Each row is a point on a tangle of strands that fork, close into loops and nearly touch. The rows are in no order.
Points whose rows are less than 6.82 apart are linked; no others are. Some points are linked to none.
vore: [-0.58 -2.18 -2.08 -2.29 -3.86  0.67  3.18  3.00 -0.83  6.17 -0.26  1.10
 -0.57  0.36  0.44 -0.94  4.22  0.44  0.66  2.45  0.00 -3.08 -1.11 -1.46
 -3.09 -0.53]
zasot: [-0.32  0.84 -2.93 -3.12  4.09 -2.07  2.22  1.83  0.16  2.86 -2.99  2.70
 -1.01 -1.03 -1.71  1.12  2.53 -3.12  2.89  3.24  0.91 -0.38 -3.51  0.75
  2.15 -1.89]
loku: [-0.52 -2.70  0.35  2.18 -1.76  0.97  1.00  1.02 -1.96  1.82 -0.88 -1.07
 -2.83  2.16 -0.10 -2.75 -0.73  0.87 -3.56  0.07 -2.10 -0.22  2.81 -3.63
 -6.60 -0.37]
roni: [-1.09 -0.78 -2.16 -3.23  1.66 -1.18  1.99  2.02  1.36  4.92 -0.26  0.09
  0.82 -2.07 -0.20  2.12  3.29 -1.26  2.70  2.26  2.09 -1.66 -3.48  0.69
 -1.00  0.38]
fumel: [-0.51 -0.68 -4.18 -1.82  1.56 -0.04  0.04  1.15 -2.12  2.53  1.26  3.55
 -2.22 -0.27 -2.16 -1.54 -0.94 -2.10  2.07  3.02 -2.13  0.44 -0.50  0.96
  0.12 -2.97]
kiluf: [-0.95 -0.21  1.98  0.04  0.20  0.88 -1.85  0.22 -0.99 -1.26  1.87 -0.26
 -0.43 -1.15 -0.60 -0.93 -2.84  1.61 -1.13 -0.22 -2.10 -0.19  2.68  0.83
  1.73 -2.38]
Bibi: [-0.72 -1.29 -0.22 -3.19  0.27 -0.86  0.98 -0.37  1.43  3.77  0.38 -0.54
  0.23 -1.44  0.96  1.28  3.51  0.19  0.20  1.78  1.90 -0.92 -1.69  0.39
 -2.30  1.71]
vug: [-0.91  1.91 -1.17 -0.55  0.33  1.75 -2.00  1.85 -0.99 -1.94  2.07  2.67
 -0.44 -2.30  1.13 -0.13 -1.83  2.17  1.21  0.11 -1.31  1.15  0.35  1.47
  4.20 -2.43]
rusa: [-1.12  1.43 -3.29 -4.06  5.51 -2.05  1.34  0.86  1.18 -0.28 -3.82  4.62
  0.40 -1.94 -0.80  1.82  2.25 -2.03  2.83  2.31  3.03 -0.90 -4.51  1.01
  2.36  0.82]
tatad: [-0.83 -1.66 -2.25 -2.60 -0.53  1.90 -0.69  0.66 -1.43  3.33  1.97  1.79
 -2.93 -1.02  0.33 -1.09 -0.46  1.66 -0.89  2.07 -2.68 -0.24  0.06 -1.09
 -2.17 -0.39]
big: [-1.11 -0.32  3.44  2.77  0.13  1.29 -0.62  3.05 -1.58  0.64 -1.05 -1.97
 -1.60  0.89 -0.65 -0.07 -0.72  0.29 -4.30 -0.70 -1.57  0.66  2.37 -1.73
 -0.71 -2.94]
Mipum: [-0.06  2.22 -3.34 -1.18 -0.46  2.64 -0.80 -2.65 -2.69 -1.97  0.03  3.15
 -0.33 -0.55 -1.43 -1.93 -1.15 -2.58  2.49  2.66 -0.89  2.18 -1.15  0.41
  1.90 -1.42]
kav: [-1.66 -0.82  0.89 -2.16  0.24  0.42  0.73  1.76  1.98  1.68  2.04 -2.26
 -0.24 -0.23  2.30  2.27  3.29  1.24 -0.90 -0.97  2.06 -0.43 -0.22  0.17
 -2.46  3.09]
reni: [-0.11  1.19 -2.58 -3.08  1.31  1.72  1.17  0.50 -0.23  2.35 -0.99  1.42
 -0.01 -1.86 -0.70  0.45  2.19 -1.65  0.32  3.70 -0.14  0.97 -3.48  2.23
 -0.31  0.60]
fovep: [ 0.70  2.15  0.24  2.94 -1.88  0.89 -1.11 -1.38  1.01 -3.56 -2.98 -3.39
  2.03  0.74  0.49 -0.06 -1.99  2.84  1.68 -1.42  0.71 -0.88  0.41 -0.71
  4.43 -2.20]
lino: [ 0.68  2.24  2.75  1.78 -2.88 -2.20 -0.71 -4.69  1.08 -4.41 -1.04 -0.29
  1.74 -0.72  0.98 -1.04 -0.52  2.40  2.37 -3.20  1.12 -1.24  3.16 -0.06
  3.88  0.89]
petir: [ 0.01  2.43 -0.58 -2.15  1.39  0.80 -0.55 -0.30 -0.18 -5.02 -1.30  4.49
  3.20 -1.75 -0.49  0.91 -0.18 -0.82  3.84 -0.34  1.56 -0.11 -2.44  2.87
  3.89  2.69]
godi: [ 0.57 -1.62  0.95 -2.98  1.15 -2.97 -1.83 -2.76  1.09 -0.26  1.43  1.34
 -1.28 -1.89  2.42  1.18  0.82  1.82  1.38 -0.94  0.61 -0.57 -0.18  0.50
  1.23  1.88]
Nume: [-0.75  1.34 -2.27 -2.87  2.43 -0.75 -0.58 -1.09  1.78 -1.05 -0.19  2.59
  1.28 -2.98  1.20  1.58  0.72 -0.28  2.75  0.66  2.09 -0.14 -2.37  1.55
  1.46  1.24]
Gom: [-0.90 -0.19 -0.18  1.49 -2.47  1.19  1.24  0.66  0.39  1.36  0.72 -3.78
 -0.50  1.84 -0.21 -1.20 -1.43  0.11 -4.22 -0.19  0.20  0.22  2.78 -2.16
 -2.86 -1.47]
dinas: [ 0.02  0.07  0.77  2.30 -0.63  1.21  0.13  5.32  0.61  2.75  0.27 -4.01
  0.51  1.98 -0.11  1.74  1.46  0.41 -1.23 -0.39 -0.26 -1.09 -1.09 -0.40
 -1.75 -0.78]
bevi: [ 0.38 -1.27  3.46  0.18  1.24 -3.25  1.29  2.39 -0.06  2.86 -0.06 -0.10
  0.11 -0.31 -0.75  1.71  2.92 -2.46 -0.97 -0.24  0.29 -0.47 -1.20  0.56
 -2.00  0.94]
gibuk: [ 0.50  0.80  2.05  0.71  1.05 -2.54  0.23 -1.44  1.99 -4.47  1.11  0.34
  2.42  0.68  1.12  1.83 -0.31  0.77 -1.42 -4.14  3.46 -0.57  0.14  1.80
  1.08  2.95]
Vol: [ 0.87 -1.41  2.97  1.26  0.10  0.35 -0.08  2.57 -1.35  2.44 -0.18 -1.19
 -1.25  0.71 -1.23 -0.82  0.54 -0.99 -3.01  0.54 -2.74  0.59  0.79 -0.86
 -2.18 -0.53]
Kar: [ 1.21 -2.90  1.51  1.48 -0.65  0.98 -0.94 -1.70 -1.38  0.78  0.50 -0.43
 -2.93  1.69  0.65 -2.42 -1.09  1.09 -2.68 -0.33 -2.49  0.76  2.15 -2.82
 -3.54 -0.02]
mas: [-1.17  1.36 -2.26 -0.24  0.67 -0.03  0.36  4.53  1.93  1.82  2.67 -1.15
  0.70 -0.88  1.08  2.20 -0.35  0.55  1.25 -1.47  2.31  0.53 -1.53 -0.29
  0.57 -0.49]
geka: [ 2.07 -0.11  0.28  0.89  1.12 -1.79 -0.34 -2.38  1.04 -1.15  0.40  0.47
  1.76  0.93 -0.54  0.73  0.12 -0.77  1.16 -0.51  0.91  0.44 -2.22  1.68
 -0.62  3.27]
kuni: [-0.55 -2.80 -1.52  2.14 -1.77 -0.60  1.48  1.68 -1.95  3.59  1.44  0.57
 -0.99  3.13 -2.63 -2.30 -1.15 -1.54 -2.22  0.25 -1.37 -1.05  0.63 -1.46
 -3.55 -1.79]
tif: [-0.09  0.69 -2.83  2.25 -0.37  2.34 -1.70  0.82 -1.65 -1.55  1.19  0.42
 -0.14  0.82 -1.44 -1.58 -3.82  1.07  1.50  0.52 -1.97  0.55 -0.40 -0.50
  2.69 -3.45]
Fop: [ 0.04  1.80  1.20  1.02 -3.76  1.32 -0.70 -2.90 -1.63 -3.20 -0.35  0.19
  1.38 -0.68 -1.51 -3.14 -2.25  1.98  3.21  0.09 -2.62 -0.84  3.68 -1.19
  3.88 -1.93]
vab: [-0.69 -0.42 -1.53  0.25 -2.15  1.31  1.29 -0.66 -0.10  1.88  2.15 -0.86
 -0.26  0.68 -0.84 -1.90 -0.91 -0.94 -2.55  1.95 -1.10  1.04  1.34  0.30
 -2.69  0.15]
Totu: [ 1.74  0.41 -0.72  1.99  1.68  0.73 -1.28  2.68 -0.04  0.82  0.03 -0.25
  0.55  1.14 -0.97  1.84 -0.35 -0.53  2.20 -0.86 -0.74  0.28 -3.27  0.98
  1.21  0.01]
pora: [ 0.77 -0.69 -2.55 -2.36 -0.31  0.14 -0.54 -1.29 -0.38  1.05  2.05  2.18
 -1.56 -0.84  0.10 -1.08 -1.15  0.83  0.13  1.52 -0.95  1.56 -0.71 -0.40
  0.17 -0.47]
Muv: [ 0.39 -1.18 -2.73 -2.37  4.08 -2.37  1.36  0.58  1.10  0.23 -2.19  3.43
  1.35 -0.20 -1.77  2.23  1.35 -1.54  2.25  0.52  2.74 -0.92 -4.79  2.10
  0.68  2.57]
sozu: [ 1.14  2.44  0.20 -0.79 -1.17  1.35 -0.98 -2.97 -1.03 -5.17 -1.44  2.90
  3.08 -1.28 -1.86  0.35  0.77  1.22  4.53 -0.98  0.18 -0.77 -0.67  1.68
  4.37  3.34]
tino: [-2.51  0.24 -4.01 -3.06  0.50 -1.19  2.37  3.50  0.77  4.58  0.66  1.30
  0.23 -2.42  0.70  0.92  1.93 -2.02  2.84  2.19  1.98 -0.61 -2.11 -0.26
  0.20 -2.52]
sez: [ 0.41 -1.02  1.79  0.32  0.29  1.24 -0.51 -1.90 -0.40  1.12  0.93 -2.48
 -0.54 -1.53  0.98  0.10  0.12 -1.12 -0.10  0.58 -0.71  0.12  0.97  0.84
 -2.08  1.44]
suk: [-0.50 -0.58 -2.81  1.17  0.33  2.44 -0.51  2.66 -2.54  0.39  1.40  1.94
 -0.43  1.56 -3.11 -1.62 -3.35 -0.68 -0.32  1.38 -2.76  0.67 -0.49  0.27
  0.62 -3.80]
goti: [-1.93  1.15  1.22  1.08 -0.95  2.27 -2.08 -0.12  0.85 -2.89 -3.61 -5.58
 -0.82  2.00  2.44 -0.03 -1.81  2.48 -3.07 -1.71  0.20 -0.60  2.12 -2.25
  1.11 -4.12]
bem: [ 1.92  0.77  0.92  1.97 -2.07 -0.29  0.35 -2.63  1.31 -0.69  0.52 -1.76
  0.36  2.25  1.25  0.63  0.12  0.65 -2.03  0.09  0.74  1.46 -0.48  0.13
 -3.04  2.80]
gipum: [ 0.43 -1.51  2.27  0.31  2.56 -2.77  1.10  0.88  0.72  0.91 -0.58 -0.20
  2.41  0.66 -0.90  2.65  1.52 -1.82 -1.66 -1.07  2.51 -0.89 -1.31  1.01
 -2.50  2.85]
rubas: [-0.88  1.18 -0.61 -1.88 -1.24 -0.12  0.27 -0.32  1.80 -0.34  2.83 -1.02
 -1.04 -0.49  1.19  0.86  0.13  1.25 -2.01 -1.84  1.61  1.72  0.64  0.59
  0.76  1.13]
kiso: [-0.03 -0.62  2.12 -1.22  2.16 -2.66  0.38  2.97 -0.16  2.98  0.55 -0.02
  0.21 -1.72 -1.53  1.54  1.00 -2.89 -0.28  0.12 -0.21 -0.23  0.66  0.93
  0.19 -1.74]
kasaf: [-1.87  1.53 -5.21 -4.00  0.80 -0.29  1.06  0.68  1.26  2.30  1.13  2.45
 -0.06 -1.89  1.20  1.26  1.62 -1.36  1.48  1.24  2.40  1.54 -2.08 -0.33
  0.48 -1.21]
pimu: [-0.67 -2.53 -2.28  2.27 -0.77  0.65 -0.67  0.48 -1.72  1.23  1.10 -0.37
 -1.27  2.65 -2.27 -2.31 -3.48  0.32 -2.37  0.02 -2.40  0.14  1.91 -2.34
 -2.26 -2.83]
zata: [ 1.85  0.73  1.56 -2.68  0.72  1.44 -1.20 -1.92 -0.61 -1.75  0.32  1.15
  0.66 -2.12 -0.99 -0.12  0.24 -0.11  2.32  1.65 -1.70  0.17 -1.44  2.78
  2.01  2.26]
tef: [-1.70 -1.01  1.23  3.07 -2.02  1.47  0.66 -0.84 -0.81 -0.12 -2.09 -1.92
 -2.98  3.09  1.62 -1.39  0.85  0.53 -4.58 -0.93 -0.50  1.29  3.17 -4.19
 -5.42 -1.24]
lagev: [ 0.03 -1.07  0.81 -1.38 -0.34 -2.50  0.67 -2.68  1.55  3.15  2.00  0.54
 -0.69  0.09  2.06  1.06  1.80 -0.41 -0.55  0.05  1.59  1.29  0.69 -0.03
 -2.13  1.38]
basav: [ 1.83 -0.28  1.16 -3.80  1.66 -0.78  0.36 -3.06  0.22  0.19 -0.30  2.32
 -0.21 -1.09 -0.41 -0.37  1.53 -0.65 -0.10  3.17 -1.40  0.37 -1.43  2.62
 -0.17  1.93]
poga: [ 1.42 -0.96  1.30  3.08  2.03  0.47 -2.17  0.28  0.80 -0.74 -0.89 -3.02
  0.66  0.13  0.47  0.98 -1.07  0.40  1.61 -2.77 -0.39 -0.27 -1.22 -0.01
  1.37  0.15]
Butos: [ 0.60 -2.26  3.58  2.67  2.11 -1.46  0.00 -0.57  0.45 -0.45 -1.67 -2.02
  0.95  1.10 -0.12  2.02  1.65 -1.74 -0.58 -2.39  1.83 -0.30 -0.12 -0.13
 -3.41  3.03]
dez: [-3.87 -0.03 -5.86 -2.35 -0.66  2.25  0.70  3.94 -1.97  2.73  2.22  2.93
 -0.61 -0.08 -1.09 -1.77 -0.17 -0.74 -0.33  2.51  0.08  0.24 -1.43 -0.21
 -1.53 -2.18]
nozog: [ 0.00  0.59 -3.91 -1.33 -0.20  4.37 -0.75 -0.49 -3.14 -0.56  0.96  2.40
 -1.53 -0.76 -2.07 -3.16 -2.54 -1.72  1.15  3.38 -3.58  1.08 -0.45  0.55
  0.36 -0.77]
kadan: [ 0.56 -1.17  0.22 -2.14 -1.13  0.82  1.30  0.28 -0.63  4.64  0.85  0.06
 -2.00 -1.00  0.79 -0.90  1.84  0.60 -0.96  1.97 -2.35  0.00 -0.15 -0.99
 -3.88  1.34]
Nesi: [-0.79 -1.31 -2.83  0.22 -1.13 -0.43  2.16  4.43 -1.98  4.43  0.88  1.43
 -1.18  2.48 -3.70 -1.74  0.02 -0.70 -0.68  2.50 -2.56 -1.70 -0.23 -0.66
 -2.57 -2.17]
miro: [ 2.04  2.01 -1.52  1.36 -1.07  2.25  0.56 -1.39  0.16 -1.28  0.04 -1.47
  0.69  0.52 -0.86 -1.04 -1.16 -0.20 -0.24  1.65 -0.95  1.92 -1.41  0.67
  0.63  0.93]
lokip: [-0.46 -2.32 -0.96 -2.70  5.12 -5.05  1.54 -0.58  1.27 -1.46 -0.74  2.60
  2.22 -1.28 -0.61  2.28 -0.17 -0.58  1.21 -0.16  3.66 -2.86 -2.62  2.42
  0.04  3.31]
nipu: [-1.56  0.24  1.71  1.77 -2.06  1.71 -0.75 -2.33  0.18 -2.29 -2.03 -2.72
 -3.41  2.42  2.80 -1.89 -0.07  2.23 -5.10 -1.80 -0.15  1.32  3.83 -2.78
 -2.32 -1.26]
Dap: [-0.47  2.39  1.27  0.28  0.94  1.32 -1.73  1.28  1.49 -4.18  0.89 -0.06
  2.18 -0.84  0.92  1.49 -0.65  2.23 -0.31 -1.64  1.69 -0.32 -0.89  3.06
  4.15  1.33]
det: [-1.28 -0.94  3.97  2.16  0.57  1.59 -1.48 -0.48  0.77 -2.46 -2.64 -2.93
 -1.46  0.72  2.13  1.81  2.43  0.74 -2.36 -2.22  1.51  0.57  2.29 -1.51
 -3.36  2.47]
vuli: [ 0.20  2.15  3.33  1.36 -4.16  1.16 -0.63 -4.00  0.17 -3.38 -2.05 -1.95
  1.41  0.18 -0.16 -2.10 -0.49  3.20  1.64 -1.27 -1.54 -1.52  3.53 -0.42
  3.63  0.30]
pire: [-0.96  0.20  0.83  1.47 -1.11 -1.52  0.99  1.51  1.73  1.34  2.00 -2.96
  0.16  0.89  1.11  0.20 -0.21 -0.42 -2.53 -2.11  2.51  0.92  2.24 -2.25
 -1.71 -0.49]
mibo: [ 1.11  1.14 -2.65 -0.20 -2.41  0.60  1.34 -0.38  1.39  1.00  1.89 -1.31
  0.51  1.60 -0.23 -0.44  0.11 -0.03 -1.60  1.15  0.52  2.42 -1.21 -0.03
 -2.38  1.37]
tupev: [ 0.40  0.67  3.29  1.14  0.73 -0.38 -0.89 -0.71  0.35 -5.23 -0.99  0.47
  3.29 -0.71 -1.31  0.89 -0.79  1.08  1.60 -2.10  0.62 -1.89 -0.56  3.03
  3.70  1.87]
bekop: [ 0.11 -0.94  2.31 -1.04  1.77 -1.62 -1.41  0.80 -0.73  0.84  2.15  0.19
  0.01 -2.05 -0.10  0.71 -1.28 -1.14 -0.08  0.48 -1.37  0.27  1.18  1.30
  1.47 -1.62]
vemil: [-1.42 -2.81 -3.60 -0.83 -1.68 -2.04  2.30  1.13 -0.24  4.00  3.03  2.20
 -0.39  1.26 -0.86 -1.73 -0.14 -0.67 -0.82  0.24 -0.13  0.01  0.45 -1.89
 -2.80 -1.82]
Rufi: [ 0.60 -1.13  5.13  2.77  0.38  0.69 -2.31 -2.96  0.47 -3.64 -3.40 -2.26
 -0.47  1.94  2.13  0.61  1.80  1.38 -1.00 -3.27  0.09 -0.44  1.92 -0.95
 -1.11  2.47]
Kupe: [-1.54  0.91  2.16  0.82 -2.02  1.16 -2.19 -2.67  1.36 -3.51 -3.19 -4.78
 -1.02  0.94  3.10 -0.23 -0.95  3.42 -0.78 -3.05  0.89 -1.37  3.38 -1.11
  2.86 -1.45]
tovi: [-0.16  0.38 -1.50 -3.11  2.15 -2.79  0.71 -1.79 -0.14  1.98  1.53  2.52
 -0.43 -2.16 -0.09 -0.28 -0.58 -3.21  2.00  2.57  0.56  0.52  0.08  0.78
  1.53 -2.29]
gog: [ 0.32 -0.38  2.85  1.67 -0.45  2.67  0.09  1.39 -0.03  0.91 -1.22 -3.80
 -1.61  0.40  1.65  0.83  2.72  0.23 -3.25 -1.13 -0.81 -0.17  1.34 -1.49
 -4.67  1.95]
Puvav: [ 2.83  1.52  0.51  0.51 -1.51  1.26 -0.36 -2.60 -2.02 -2.78  0.27  1.88
  0.64  0.11 -2.12 -2.78 -1.77  0.49  3.15  1.99 -3.23  0.12  1.19  0.24
  2.66 -0.74]
bav: [-1.34 -0.53  1.79  2.19 -0.96  2.51 -1.12  2.64 -1.55 -0.18 -0.12 -0.96
 -1.05  0.84 -1.40 -1.74 -3.12  2.27 -3.52  1.24 -2.72 -0.70  1.72 -0.43
  0.39 -2.82]
Voku: [-0.71  1.93 -1.10 -1.98  1.55  1.83 -1.13  1.27  0.96 -1.89  0.99  1.20
  1.07 -1.68  0.35  1.93  0.15  0.75  0.92  0.20  1.50  0.48 -3.04  2.24
  1.89  2.18]
pom: [-0.24 -0.52 -1.35  0.47 -1.21  1.17  0.63  4.36  0.27  3.33  1.49 -1.13
 -0.23  0.16 -0.08  0.40  0.93 -0.49 -0.17  0.35  0.32  0.08 -1.89 -0.63
 -0.96 -0.35]
Dulun: [-1.48  1.73 -4.08 -3.14  2.85  0.35  0.08  2.15 -1.37  0.64  0.44  2.29
  0.02 -2.52  0.26  1.22  0.34 -2.73  3.04  1.83  1.25  1.96 -2.13  0.85
  1.99 -1.62]
bim: [ 0.24 -1.45  2.07 -0.99 -2.05 -1.51  0.74 -1.72  1.12  3.04  0.48  0.27
 -1.30  1.09  3.60  0.96  3.35  0.22 -1.81 -0.16  1.56  0.63  0.21 -1.59
 -5.49  2.79]
dis: [-0.41  0.64  2.71  2.23  0.94 -2.53 -0.12  1.05  1.60 -1.46  0.05 -2.07
  0.69  0.38  1.08  1.65  0.03 -0.36 -1.76 -3.36  1.51  1.04  1.09 -1.57
  0.21 -0.96]
rali: [-0.77  0.31 -2.72 -1.77 -0.27 -0.02 -1.00 -0.36  0.71 -1.37  3.33  2.77
 -0.94 -1.14  1.02 -0.56 -2.95  1.59  0.15 -0.94  0.08  1.52  0.16 -0.04
  2.72 -1.85]
Gedu: [ 0.90 -2.04  0.23  3.73 -0.32  0.38 -0.79 -0.85 -2.05 -1.06 -1.07 -1.35
 -0.51  2.97 -1.73 -2.82 -3.87  0.48 -2.27 -0.19 -2.37 -0.14  2.72 -2.43
 -0.72 -3.96]
sadat: [ 2.19 -0.12  3.73  3.03 -0.37  1.49 -1.75 -2.76 -0.65 -1.94 -2.84 -3.18
 -0.48  0.87  0.28 -0.57  0.15  0.68 -0.90 -0.57 -2.16 -0.59  1.19 -0.90
 -0.35  1.56]
nekob: [ 0.30 -1.54 -1.45 -3.21  3.18 -1.83 -0.77 -2.38  2.04  0.03  1.03  1.69
  0.13 -1.87  1.72  2.10  1.21  1.24  2.24 -0.29  1.76 -0.88 -2.71  1.47
  0.59  3.77]
gop: [ 1.35 -0.29  0.10  0.09  3.83 -5.00  0.49  1.05  0.65  0.12  0.69  1.90
  1.52 -1.93  0.22  1.13 -0.92 -2.78  2.95 -1.45  0.79 -0.28 -1.06  1.07
  1.35  0.20]
zelel: [ 2.75  1.65  0.99  2.90 -1.92 -0.25 -0.04 -2.50  0.50 -4.55 -1.74 -1.09
  2.87  1.07 -1.45 -0.87 -1.37  0.48  2.55 -0.55 -0.54 -0.56  0.24 -0.06
  4.37  0.06]
didiv: [-1.23  3.68 -2.59 -1.04  2.60  1.11 -0.50  1.71 -1.52 -1.71  0.18  3.80
  0.17 -2.41  1.09  0.47 -1.90 -2.75  3.28  1.06  0.76  2.81 -1.59  2.24
  3.79 -2.29]
Finuf: [ 0.20 -1.93  3.82  0.84  0.99 -2.53  0.27 -4.28  0.38 -0.34 -1.64  0.12
  0.62  0.82  1.46  2.08  2.05 -1.71 -1.09 -0.04  2.43 -0.33  0.73  0.92
 -4.33  4.58]
daga: [-0.92 -0.44 -0.89  1.94 -2.50  2.08 -1.41 -3.02  0.04 -1.44 -0.38 -3.86
 -1.01  0.91  0.95 -2.57 -3.43  2.80 -1.95 -0.38 -1.02 -0.70  3.06 -2.08
 -0.44 -2.71]
kel: [-1.70  1.39 -4.34 -4.16  2.92 -0.44  2.77  1.24 -0.72  4.69 -3.82  3.97
 -1.81 -0.92 -1.56  0.02  4.12 -2.08  1.81  4.75  1.47  0.24 -2.74 -1.27
  1.20 -2.82]
godu: [-0.30  0.89 -0.55  2.50 -1.73  1.94 -2.14 -0.18  0.07 -3.01 -0.93 -1.53
  0.31  1.11  0.37 -1.31 -4.15  2.80  0.52 -0.81 -0.68  0.14  1.66 -1.44
  4.04 -4.15]
ruzo: [ 1.41  0.39 -1.07  3.98 -0.23 -0.28  1.26  0.21 -0.67  1.22 -0.30 -2.52
 -0.19  2.66 -1.92 -0.17 -1.62 -0.59 -1.26  0.22 -1.33  0.56 -0.39 -1.08
 -0.48 -2.21]
vit: [ 0.29  0.37 -2.75 -0.22  1.73 -2.74  0.73  1.81  1.53  1.26  1.79  0.86
  0.61 -1.92  1.07  1.66 -1.01 -1.55  1.91 -1.98  1.66  0.70 -1.19 -0.31
  1.03 -0.70]
Gar: [ 2.07  1.30  1.76 -0.37 -1.16  0.67 -0.29 -3.89 -0.82 -3.35 -0.48  0.80
  2.61 -1.08 -1.37 -0.43 -0.05  0.15  2.99  0.61 -1.58 -0.57  0.41  2.62
  2.12  3.59]
vigag: [ 1.70 -0.53  3.63  1.70 -1.58  1.61 -1.50 -2.22 -1.41 -1.50 -0.28 -1.08
 -0.46 -0.38 -0.58 -2.30 -1.61  1.43 -0.18  0.11 -2.96 -0.75  2.21 -0.24
  1.08 -0.43]
Fumo: [ 0.81 -0.52 -1.75  0.03  3.23 -0.75  0.13  2.35  0.51  1.46 -0.11  0.57
  1.41  0.34 -1.69  2.37  1.16 -1.79  2.05 -0.12  0.90 -0.82 -4.71  2.13
 -0.24  2.44]
Nal: [ 0.70  1.77  3.60  2.18 -2.05 -0.39 -0.26 -1.73  0.34 -5.60 -2.70 -0.44
  4.12 -0.45 -2.41 -0.30 -0.18  3.09  3.65 -1.47  0.01 -3.08  0.69  0.70
  4.34  1.77]
nilu: [-0.65  0.55  2.41 -0.59 -0.81 -0.09 -0.42 -1.36  1.30 -1.14  2.11 -1.44
 -1.49 -0.41  2.56  0.27  1.41  0.61 -3.00 -2.96  2.54  1.39  3.20  0.67
 -0.51  1.89]
masun: [ 0.45  3.24 -1.68 -1.13  0.27  1.37 -0.54 -1.13 -0.98 -3.30  0.13  2.93
  1.01 -1.78 -0.10 -0.17 -0.19 -1.80  3.80  0.06  0.57  1.82 -1.23  1.02
  3.64 -0.32]
vur: [ 1.90 -1.75  2.60  1.48 -1.27 -0.27  2.14  3.41 -1.60  4.06 -0.92 -0.78
 -1.18  2.25 -1.09  0.05  3.14 -1.82 -2.24  0.32 -1.93 -1.29 -0.34 -0.76
 -4.53  0.69]
sal: [-0.80 -0.23  3.63 -0.13 -1.03  1.06 -1.45 -1.41 -0.25 -0.98  0.49 -1.48
 -3.25  0.05  2.50 -0.69  0.00  1.81 -3.75 -2.49 -0.31  1.19  4.03 -0.80
 -1.36  0.55]
sodul: [ 0.79 -1.64  1.79 -0.53  4.33 -4.46  0.54 -0.23  1.05 -0.35  0.01  0.75
  1.89 -1.63 -0.57  2.26 -0.26 -2.60  0.75 -0.91  2.37 -1.69 -0.86  2.30
 -0.59  2.70]
migeb: [ 0.01 -2.14  0.91 -0.77 -2.84  0.70  1.64  0.63 -0.43  4.54  0.27 -0.12
 -2.37  0.96  2.41 -0.38  3.58 -0.02 -1.78  0.76 -0.97 -0.04  1.53 -3.29
 -5.88  1.36]
Dun: [ 1.60  1.35  0.12 -0.53 -2.37 -2.01 -0.46 -3.93  1.05 -3.87  1.18  1.72
  0.82 -0.70  0.49 -0.76 -0.86  0.41  2.09 -1.62 -0.39  0.40  1.78  0.38
  4.09  0.35]
gere: [-0.71  0.55  3.15  2.44 -1.73 -0.17 -1.15 -3.38  1.41 -4.65 -3.13 -2.84
  1.29  0.46  2.22  0.06 -0.03  2.94  1.34 -4.51  1.56 -1.42  2.85 -0.46
  2.47  1.70]
peva: [ 3.22  1.26 -0.28  3.52 -1.45  0.33  0.60 -3.14  0.12 -1.57 -1.46 -2.53
  0.26  2.73 -1.16 -2.09 -2.03 -0.37 -0.77  0.71 -1.43  0.92  0.26 -0.03
 -0.20 -0.82]
silu: [-0.04  0.12  3.40  3.38 -0.17  0.03 -0.72  0.89  0.12 -1.26 -2.62 -3.63
 -0.14  0.62 -0.35  0.00 -0.81 -0.44 -2.19 -1.47 -0.11  0.28  2.02 -1.15
  1.31 -2.77]
Bodi: [-2.75 -1.25 -4.01 -0.80 -0.64  1.88 -0.43  3.86 -2.17  1.32  2.11  2.95
 -0.74  1.16 -2.63 -2.14 -2.31 -0.03 -2.73  3.10 -2.12  0.13  0.51  0.28
 -1.13 -1.86]
rapu: [ 0.39  0.86 -1.51 -3.80  3.98 -4.53  1.43  0.34  1.87  1.75 -0.43  2.60
  0.34 -2.76 -0.94  1.98  1.46 -2.01  1.57  2.25  1.22 -0.07 -1.82  0.90
  1.40 -0.89]
bokam: [-1.01 -3.83 -0.11 -0.91 -4.21 -0.36  2.23  2.77 -1.46  5.96  0.93  1.13
 -1.30  0.29  0.79 -1.25  2.52 -0.95 -0.79  0.89 -0.55 -2.86  1.91 -2.87
 -5.37 -0.94]
Dokid: [-0.46 -0.34  1.95  1.68  1.05 -2.06 -0.62 -0.18  2.66 -2.98 -0.35 -2.02
  0.83  1.43  2.38  2.22  0.30  1.19 -1.95 -4.98  3.67 -0.06  0.11 -0.86
 -0.16  2.64]
Saz: [ 0.03 -0.89 -3.23 -0.68 -3.47  0.86  2.84  4.71 -0.50  5.11  1.18  0.53
 -0.22  1.06 -1.22 -0.35  2.30 -0.40 -0.11  1.52 -0.94 -0.93 -1.71 -0.21
 -2.58 -1.04]
lepo: [ 0.96  1.96  0.00  2.47  1.10  2.71 -1.34  2.78 -0.14 -2.14 -1.43 -1.14
  1.89  0.52 -0.32  1.56 -1.54  0.44  1.91  0.06 -1.05  0.67 -2.80  2.80
  3.44 -0.33]
gapev: [ 0.69  1.04  1.58 -0.39 -1.61  0.10 -0.59 -2.94  0.57 -2.22  1.51  0.16
 -0.31 -0.40  1.24 -0.29 -0.57  1.90 -1.13 -1.10 -0.05  1.11  1.14  0.34
  3.27  0.84]

A fork is a point with three links, a tip a point with one. Leave the first point through the second and follow the links. Name the first fork or tip that comes.
dez; Bodi: godi
Dap; tupev: dez
Kar; loku: lino
lino; Dun: Kar

Name the points in between on the shortest way along the links from the first point to the second, in order.
bim; lepo: migeb > bokam > vore > Saz > pom > mas > vit > gop > sodul > lokip > Muv > Fumo > Totu
gibuk; Butos: Dokid > dis > silu > big > bav > kiluf > bekop > kiso > bevi > gipum
petir; rali: masun > didiv > Dulun > kasaf > tino > roni > Bibi > lagev > bim > migeb > kadan > tatad > pora
tovi; Finuf: rapu > zasot > rusa > Muv > lokip > sodul > gipum > Butos
Dap; Bodi: tupev > Nal > zelel > fovep > godu > tif > suk
